Points on a hilly landscape, in no order, each with its height.
A ball rolls from a point to the lowest of its 2 nearest points, and stops where none of them is lower. Distance is the straight distance between rows; heights are no part of it.
reli: [169 117 140 158 134 192 130  89 141  74 147 142 178 138 111  74 107 163
 121 140 132 152 169 157 132 178 123 150 101 127 133]  height 6.07
futov: [ 84 186 179  89 117 117 119 126 111 130 144 124  99 184 120 130 229 122
 159 170  68 143 127  64 153 125 126  80 104 181 143]  height 6.11
sezet: [ 80 147 154 122 109 116 127 110 187 113 174 145 130 157 139 101 167 125
 192 121  53 191 109 130 153 132 145 105 128 162 109]  height 3.26
sif: [169 112  27 103 155 147  69 114  62 143 149  94 166 139 150 162 151 158
  95 113 182 113 111 121  86 136 112 148 185 121 136]  height 6.80
kugar: [131 169 187 153 151 134 143  77 129  97 140 102 122 116 132  76 140 102
 158 190 126 128 143 113 163 120 142 136 155 222 112]  height 5.05
Masi: [178  96  80 124 185 144 110 129  89 160 100 155  85 118 184 139  90 110
 146 125 172 115 142 155 108  72 143 190 174 113 128]  height 1.94
Vib: [ 61 157 152 130 165  78  73 125 148 142 140 123  93 127 112 135 103 146
 138  93 132 163 200  80 168 131 127 112 140 116 102]  height 5.57
dud: [151 135 158 121  70 115 185 126 102 130  87 106 173 120  98 117 173  90
 135 152  79  74 100 112 130 146 131  97 100 186 140]  height 5.26
katu: [166 125 165 118  58  83 144 135  90 152 140 152 144 109 137 117 159  86
 200  83 120 134 111 117 151 125 124  92 122 161 115]  height 2.64
Gobe: [112 156 144 162 157 159 143 103 144  93 151  99 143  95 140 157 127 110
 102 158 130 139 160  73 142 117 139 167 130 151  62]  height 4.76
Pof: [177  85  79 124 180 172  90 135 122 129  86  95 126 154 142  81 133 125
 122 123 144 165  38 181  82 133 108 149 139 139 172]  height 7.31
gosa: [ 76 197 158 121  98 131  93 119 149 121 192 114 123 154 142 133 162 149
 164 111  74 149 170  78 160 151 147 115  77 121  87]  height 5.04
raz: [115 129 144  86 121 145 130 122 168 133 177 142 134 133 138  99 111 141
 128 140 124 133 134 129 127 144 141 130 163 119 108]  height 7.12
Pur: [141 132 133 111  86 123 167 145 141 150  70  88 181 111 112 135 175 117
  95 112  84  76 107 108 103 155 150 112 110 144 159]  height 5.01
matod: [144 154 121 132 100 142 124 133 105 126 122 124 150  79 104 182 108 126
  79 149 184 107 183 107 134 112 124 134 110 103 131]  height 7.71
tev: [172  65  90 108 157 187 102  95 130 122  84 105 180 140 105  81 121  98
 159 132 146 139  64 185  78 126 117 153  94 181 193]  height 7.65
govof: [138 181 136 117 119 145 126 131 118 141 171 140 141 119  95  95 107 165
  88 155 139 105 229 108 167 153 137 114 132 159 139]  height 5.72
pobap: [151 161 125 149 133 147 142 130 113 128 113 121  98 160 121 110 109 125
  66 159 123 109 103 177 170 134 114 148 124 142 144]  height 6.29
Pes: [ 92 123 145 135 160  75  90 161 134 156 134 125  61  85 132 137 116 123
 133 128 163 155 194 105 139  88 124 108 139 116 110]  height 5.80
vata: [126 119 143 122 104 123 125 143 134 146 157 172 127 117 129 130  72 166
 157  85 157 135 198 122 138 156 160 125 150  74 103]  height 6.69
piz: [ 76 116 118 133 133  70 132 177 115 173  87 145  55 136 104 137 147  56
 143 108 102 162 109 118 138  73 104  71 116 142 118]  height 3.00
Mun: [123  86  72  96 146 117 140 139 121 137  98 111 123 126 144 175 122 125
 103 126 173 113 108 137 104  87 124 155 168  96 139]  height 2.59
gako: [ 88 133 143 169 107 115 149  93 160  61  84 127 143 154  96 172 100 181
 139  95  98 139 117 131 142 150 139 125 112  91 136]  height 3.75
Nenu: [114 113 158 140 112 101 135 120 129 135 116 148 105 110 107 188  95 159
 178  76 149 151 160  87 148 165 157 130 148  59 108]  height 6.45
vaf: [179 107  78 132 150 141 138 139 105 144 124 160 123 109 191 130 128 148
 165  71 161 112  77 154  89 113 155 175 149  69 131]  height 2.99
letef: [166 152 126 201 175 195 116 146 125 102 171 142 131 101 154  72  95 153
 118 102 158 176 138 147 106 144 143 181  97  94 104]  height 5.92
dav: [120 113 121 101 103 129 145 156 154 144  77 128 126 157 110 130  90 140
  97 112 107  92  76 136 126 151 139 109 151 126 154]  height 5.75
Fes: [185  77 114 139 132 140 152 126 171 108  80 130 161 123 118  99 146  89
 143 119 115 156  55 180  76 125 118 165 122 179 171]  height 7.93
samed: [ 86 183 162 133 124 102  82 130 135 132 151 114 143 138 133 122  99 144
 153  98 112 149 205  71 167 161 133  84  99 126  99]  height 5.32
pati: [161 109  36 127 182 159  90 110  76 134 109  90 159 148 162 150 132 132
 106  95 164 118  59 164  61 145 113 167 177 108 141]  height 6.21
fadov: [153 130 137 129 145 143 135 128 154 168 170 136 102  75 163  80 129  95
 143 101 138 145 113 164 112 106 133 154 163 137  73]  height 2.07
zupa: [120 134 130 120  92  72 144 187 108 155 103 123 113 117  89 158 168  47
 164 115  96 153  62  99 117  96 116  64 115 175 143]  height 2.62
gadev: [168 145 138 141 100 158 146  85 123 104 166 142 162 127 130  70 107 150
 126 163 127  91 200 129 162 167 120 148 113 147 112]  height 5.89
Tur: [117 164 159 145 127 132 138 114 131 148 137 129  64 153 134 116 120  93
  97 164 122 114 125 141 171 112 106 118 125 158 118]  height 6.39
poba: [128 129 142 132 116 137 155 106 186 122 173 132 124 140 140  93 189  94
 159 140  66 186  74 162 131 126 131 124 116 161 120]  height 2.88
bes: [ 72  83 112 117 170  76 135 144 118 167  52 139 103 125 121 169 137 119
  84  95 104 126 103 158  99  62 108 106 115  95 135]  height 4.17
bar: [ 79 105  98 131 183 110 138 133 122 126 105 156 108 125 137 178 119 167
 104  65 138 146 134 124 113  96 127 154 150  29  70]  height 5.25
viv: [139 100 111  88 100 124 133 177 134 172  64 116 158 129 125 139 124 111
  86 121 136  87  74 147  95 124 127 113 121 136 157]  height 5.40
tugu: [181 105 148 162 101 127 144 121 113 144 110 150  99 131 127  99  96 129
 179  97 134 148  85 200 133 151 124 138 132 126 142]  height 1.26
kavu: [ 86  87 153 130 134  64 110 161 128 144 115 135  81 112 112 167 114 107
 157 148 157 153 176 112 129  93 111  70 112 109 153]  height 5.98
vudot: [167 152  88 106 132 157 117 156  99 157 137 129 129 135 108 125 115 126
  59 204 157  78 170 120 146 112  96 117 110 165 175]  height 8.20
vev: [205 118  69  94 128 171  90 104  82 127 125 123 163 175 141 112 104 151
 121 134 146 102  87 162 131 166 112 142 154 131 184]  height 2.71
Feso: [117 143 108 104 129 138 147 145 153 143 142 103 136 151 155 140 173 141
  60 138  74  92  81 134 124  94 112 132 104  98 125]  height 7.56
depap: [149 134 146 190 141 147 131 133 144 100 167 147 105  99 142 114 117 175
 132  56 135 169  94 144 102 158 133 155  98  59 104]  height 5.71
Lene: [113 146 183 116 102  92 117  99 100 142 146 142 139  93 137  91 147  87
 192 137 144 122 162  96 155 143 121  87 112 178 129]  height 2.95
Tanos: [ 94 160 127 135 131 132 134 135 121 150 140 104 103 124 120 151 162 119
  52 180  96 105 133 141 140  83  92 131  70  95 113]  height 7.76
tud: [114 134 177  82 149 117 125 134 136 146 181 130 102 119 102  61 109 119
 145 174 170 126 201 105 146 139 147  93 167 169 136]  height 5.36
gude: [143 129  83 155 172 133 102 125 109  86 108 101 161 125 142 163 140 159
  88 101 157 123  56 144  99 138 100 189 148  63 121]  height 5.45
sabov: [131 117 166  99  75 130 154 137  94 134 105 114 188 122  85 141 154  98
 130 182 121  56 159 108 129 151 144  93  90 166 152]  height 5.47
tes: [168 131  88 138 147 128 110 138  95 127 113 139 166  71 133 195  91 100
  92 171 191  99 152 118  86  72 126 157 113 138 141]  height 7.91
Ful: [114 142 127 116 148 128 136 169 149 173 165 113  86 112 141 115 157  85
  62 185 131 139 134 132 109  64  93 102 104 140 142]  height 7.92
bap: [160 105 103 124 118 119 149 152 118 140  91 143 126 104 144 167 117 134
 125  94 154 122 102 134  91 118 153 154 158  72 115]  height 3.25
Zan: [ 86 191 168 133 116 131 151 131 129 139 128 119  71 180 118 119 166 126
 141 180  74 115 113 120 182 120 123  88 109 179 136]  height 6.25
falim: [122  94 128 105 142 126 112 144 101 142  92 128  92 141 112 153 107 131
  86 158 173 115 155 129 134  79 115 137 162 127 132]  height 1.88
Gagaz: [ 87 126 164  91  89 123 156 150 131 134 156 111 154 149  97 133 179 134
 133 199  92 105 143 104 127 127 123  74  82 137 151]  height 5.74
kul: [116 125 131 132 166 159 131 132 162  94 152  91 142  86 170 116  79 121
 111 112 136 168 163  74 115 141 144 166 162 154  52]  height 4.96
mebo: [ 36 124 126 137 121  84 121 102 186 121 140 140 149 183 111 162 145 124
 206  98  70 160 102 115 144 115 150 103 155 142 136]  height 3.77
Taku: [139 116 120 133 155 123 125 186 116 144 157 119  90 107 132 100 121 115
  75 206 164 112 193 135 134 101 105  86 107 150 167]  height 8.07
Pezet: [160 154 124 156 101 142 145 107 113 100  53 109 167 144 112 146 137 163
  82  96 117  77  86 139 119 159 128 145 120 100 160]  height 4.58
beki: [ 98 161 152 176  92 122 163 104 138  98  83 106 150 138  92 183 136 154
  90 135 108  96 105 118 152 141 138 135 116 107 132]  height 4.18
dap: [106 182 161 139  96 132 125 101 121 102 170  92 118 147 130 168 190 150
 137 154  58 141 148  75 147 147 158 143  87 148  57]  height 4.79
Rekud: [124 118 111 186 146 116 129 119 141 102 115 148 102 128 128 147 121 183
 118  61 110 153  70 181 108 141 109 164 117  44 154]  height 5.33
Ser: [ 66 114 120 135 120 117 135 100 192 103 143 158 138 171 109 154  96 179
 166 113  66 150 132 137 146 149 159 125 146  96 147]  height 3.09
ketak: [169 123  54 106 139 164  81 132  89 113 159 145 182 122 158 145  92 161
 102 113 183 126 148 118 101 152 111 142 173  95 135]  height 7.22
vur: [159 154  76 135 111 159 109 132 110 105 148 136 175 119 122 161  95 156
  75 114 180 112 180 123 135 129 117 162 128  84 103]  height 7.52
Lusa: [ 81 170 156 138 106 134 152 113 136  99 136  96 137 110 114 185 161 134
  96 143 106 152 148  97 146 112 140 120 101 111  90]  height 4.52
Pibi: [124 124 137 108 104 143 145 107 170 116 157 101 131 148 129 118 148 156
  96 164  86 104 109 138 132 147 137 140 108 130 121]  height 7.33
gisav: [ 33  87 107 101 140  87 141 194 134 160  67 126  89 137  94 148 123  89
 114 119  70 123 102 131 132  93  94  71 104 121 141]  height 3.48
dufik: [139  98 119  77 105 142 114 124 142 150 186 155 153 106 148  68  97 146
 138 115 161 112 209 123 127 153 144 124 141 113 105]  height 6.91
fodo: [193 141  93 103 102 167  98 116  87 141 139 106 195 151 136 125 128 135
  81 145 133  64 113 128 124 143 116 145 119 132 144]  height 3.44
Tup: [146 135 159 125  87  74 129 167  87 168 131 147 126 115 124 121 179  41
 179 128 121 135  88  85 124 120 117  63  80 200 123]  height 2.34
pigo: [133  83 111 122 166 165 142 130 161  87 143 142 127 117 165 130  82 138
 137 106 165 163 147 115 113 132 144 174 171 105  92]  height 5.23
kar: [140 137 122 134 122 135 123 135 153 122  94 136  96 187 103 121  88 163
  98 129 111 100  87 182 152 141 111 123 132 111 165]  height 6.05
Nadat: [106  87 147 134 129 132 138 101 192 100 126 143 119 168 101 114 117 148
 175 118 100 172  98 168 130 154 146 127 133 128 147]  height 2.39
Bure: [150 151 156 133 151 127 132 104 113 128 139 140 107 106 117  63  87 102
 155 188 164 102 167 123 161 140 134 141 176 208 142]  height 5.18
mipe: [119 148 143 115 140 118 155 133 171 139 179 138  95 113 152 105 167  83
 132 144  94 146  86 125 117  87 123 146 148 165 101]  height 2.49
ramip: [133  92 146 119 106  77 124 144 107 138  88 125 102  93 126 196 106 144
 151 111 174 129 173 104 122 122 145  97 122  84 116]  height 6.22
vuzo: [161  81 135 152 101 140 157  72 111  87  97 157 196  99 100 100 105 105
 193 113 131 105 139 176 110 145 131 127  99 160 147]  height 1.38
Saf: [154  99  51 107 165 138  88 156 100 156 130 136  79 142 162 134 116 128
  87 157 200 130 183 130 108  75 129 151 171 100 133]  height 1.22
kuzi: [ 86 179 171  97 128 122 121 131 140 139 184 130 127 144 104  76 131 164
 123 172 127 114 210  95 164 155 137  73 125 165 142]  height 5.55
marez: [168 103 164 157  64 116 157 101 118 109  95 142 123 126  90 113 112 109
 179 123 117 108  89 175 145 167 132 109 121 148 149]  height 0.78
Niroz: [150  75 146 136 117 125 135 107 143 110 143 169 112 140 120  74 122 143
 205  88 126 183 121 184 124 164 145 140 138 118 129]  height 1.79
tep: [135 152 127 194 123 126 142 105 123  80  80 114 142 111 111 139 132 178
  83  76 132 130  81 147 107 142 112 171 108  65 139]  height 4.93
Bozeg: [ 85 168 185 133 153 120 134 116 136  95 151 100 118  87 138 119 159  96
 138 163 145 152 164  65 164 126 137 129 131 175  79]  height 4.92
bele: [200  83 104 127 109 145 126 102 108 108 119 142 179 134 143  94 104 117
 151 118 136  91 107 175 102 163 138 151 133 132 158]  height 1.80
Leto: [107  88 103 138 167 126 152 136 165 102 128 153  91 145 152 139  97 164
 162  83 145 159 139 127 131 130 142 162 173  56 104]  height 5.54
pazi: [119 154 191 111 128  66  97 117 136 138 121 166 101 129 157 109 142  97
 189 128 147 153 151  73 164 118 128  93 149 176 115]  height 3.21
Sor: [ 60 171 173  94 123 133 111 149 108 127 169 114 118 157 122 132 216 134
 158 195  66 124 187  72 143 150 139  78  76 151 144]  height 5.96
sot: [162 102  50 133 178 169  85 123  94 139  88  53 154 149 141 130 130 110
  84 116 133 112  16 140  91 152  96 150 152 162 145]  height 6.84
pego: [176 113 114 147 154 152 128 123 114 137 153 169 127  69 183 116  98 111
 180  80 155 148 112 159  97 116 144 171 146 116 106]  height 2.50
Ruso: [ 67 119 122 139 123  92 140 133 144 143 115 137 130 127 136 186 131 138
 110  79 101 129 112 128 114  85 118 133 124  73 121]  height 4.75

Where does a ball stop that starts at each point below?
bar -> Tup
govof -> Gobe
depap -> marez
Tur -> Pur
gude -> marez
mebo -> marez
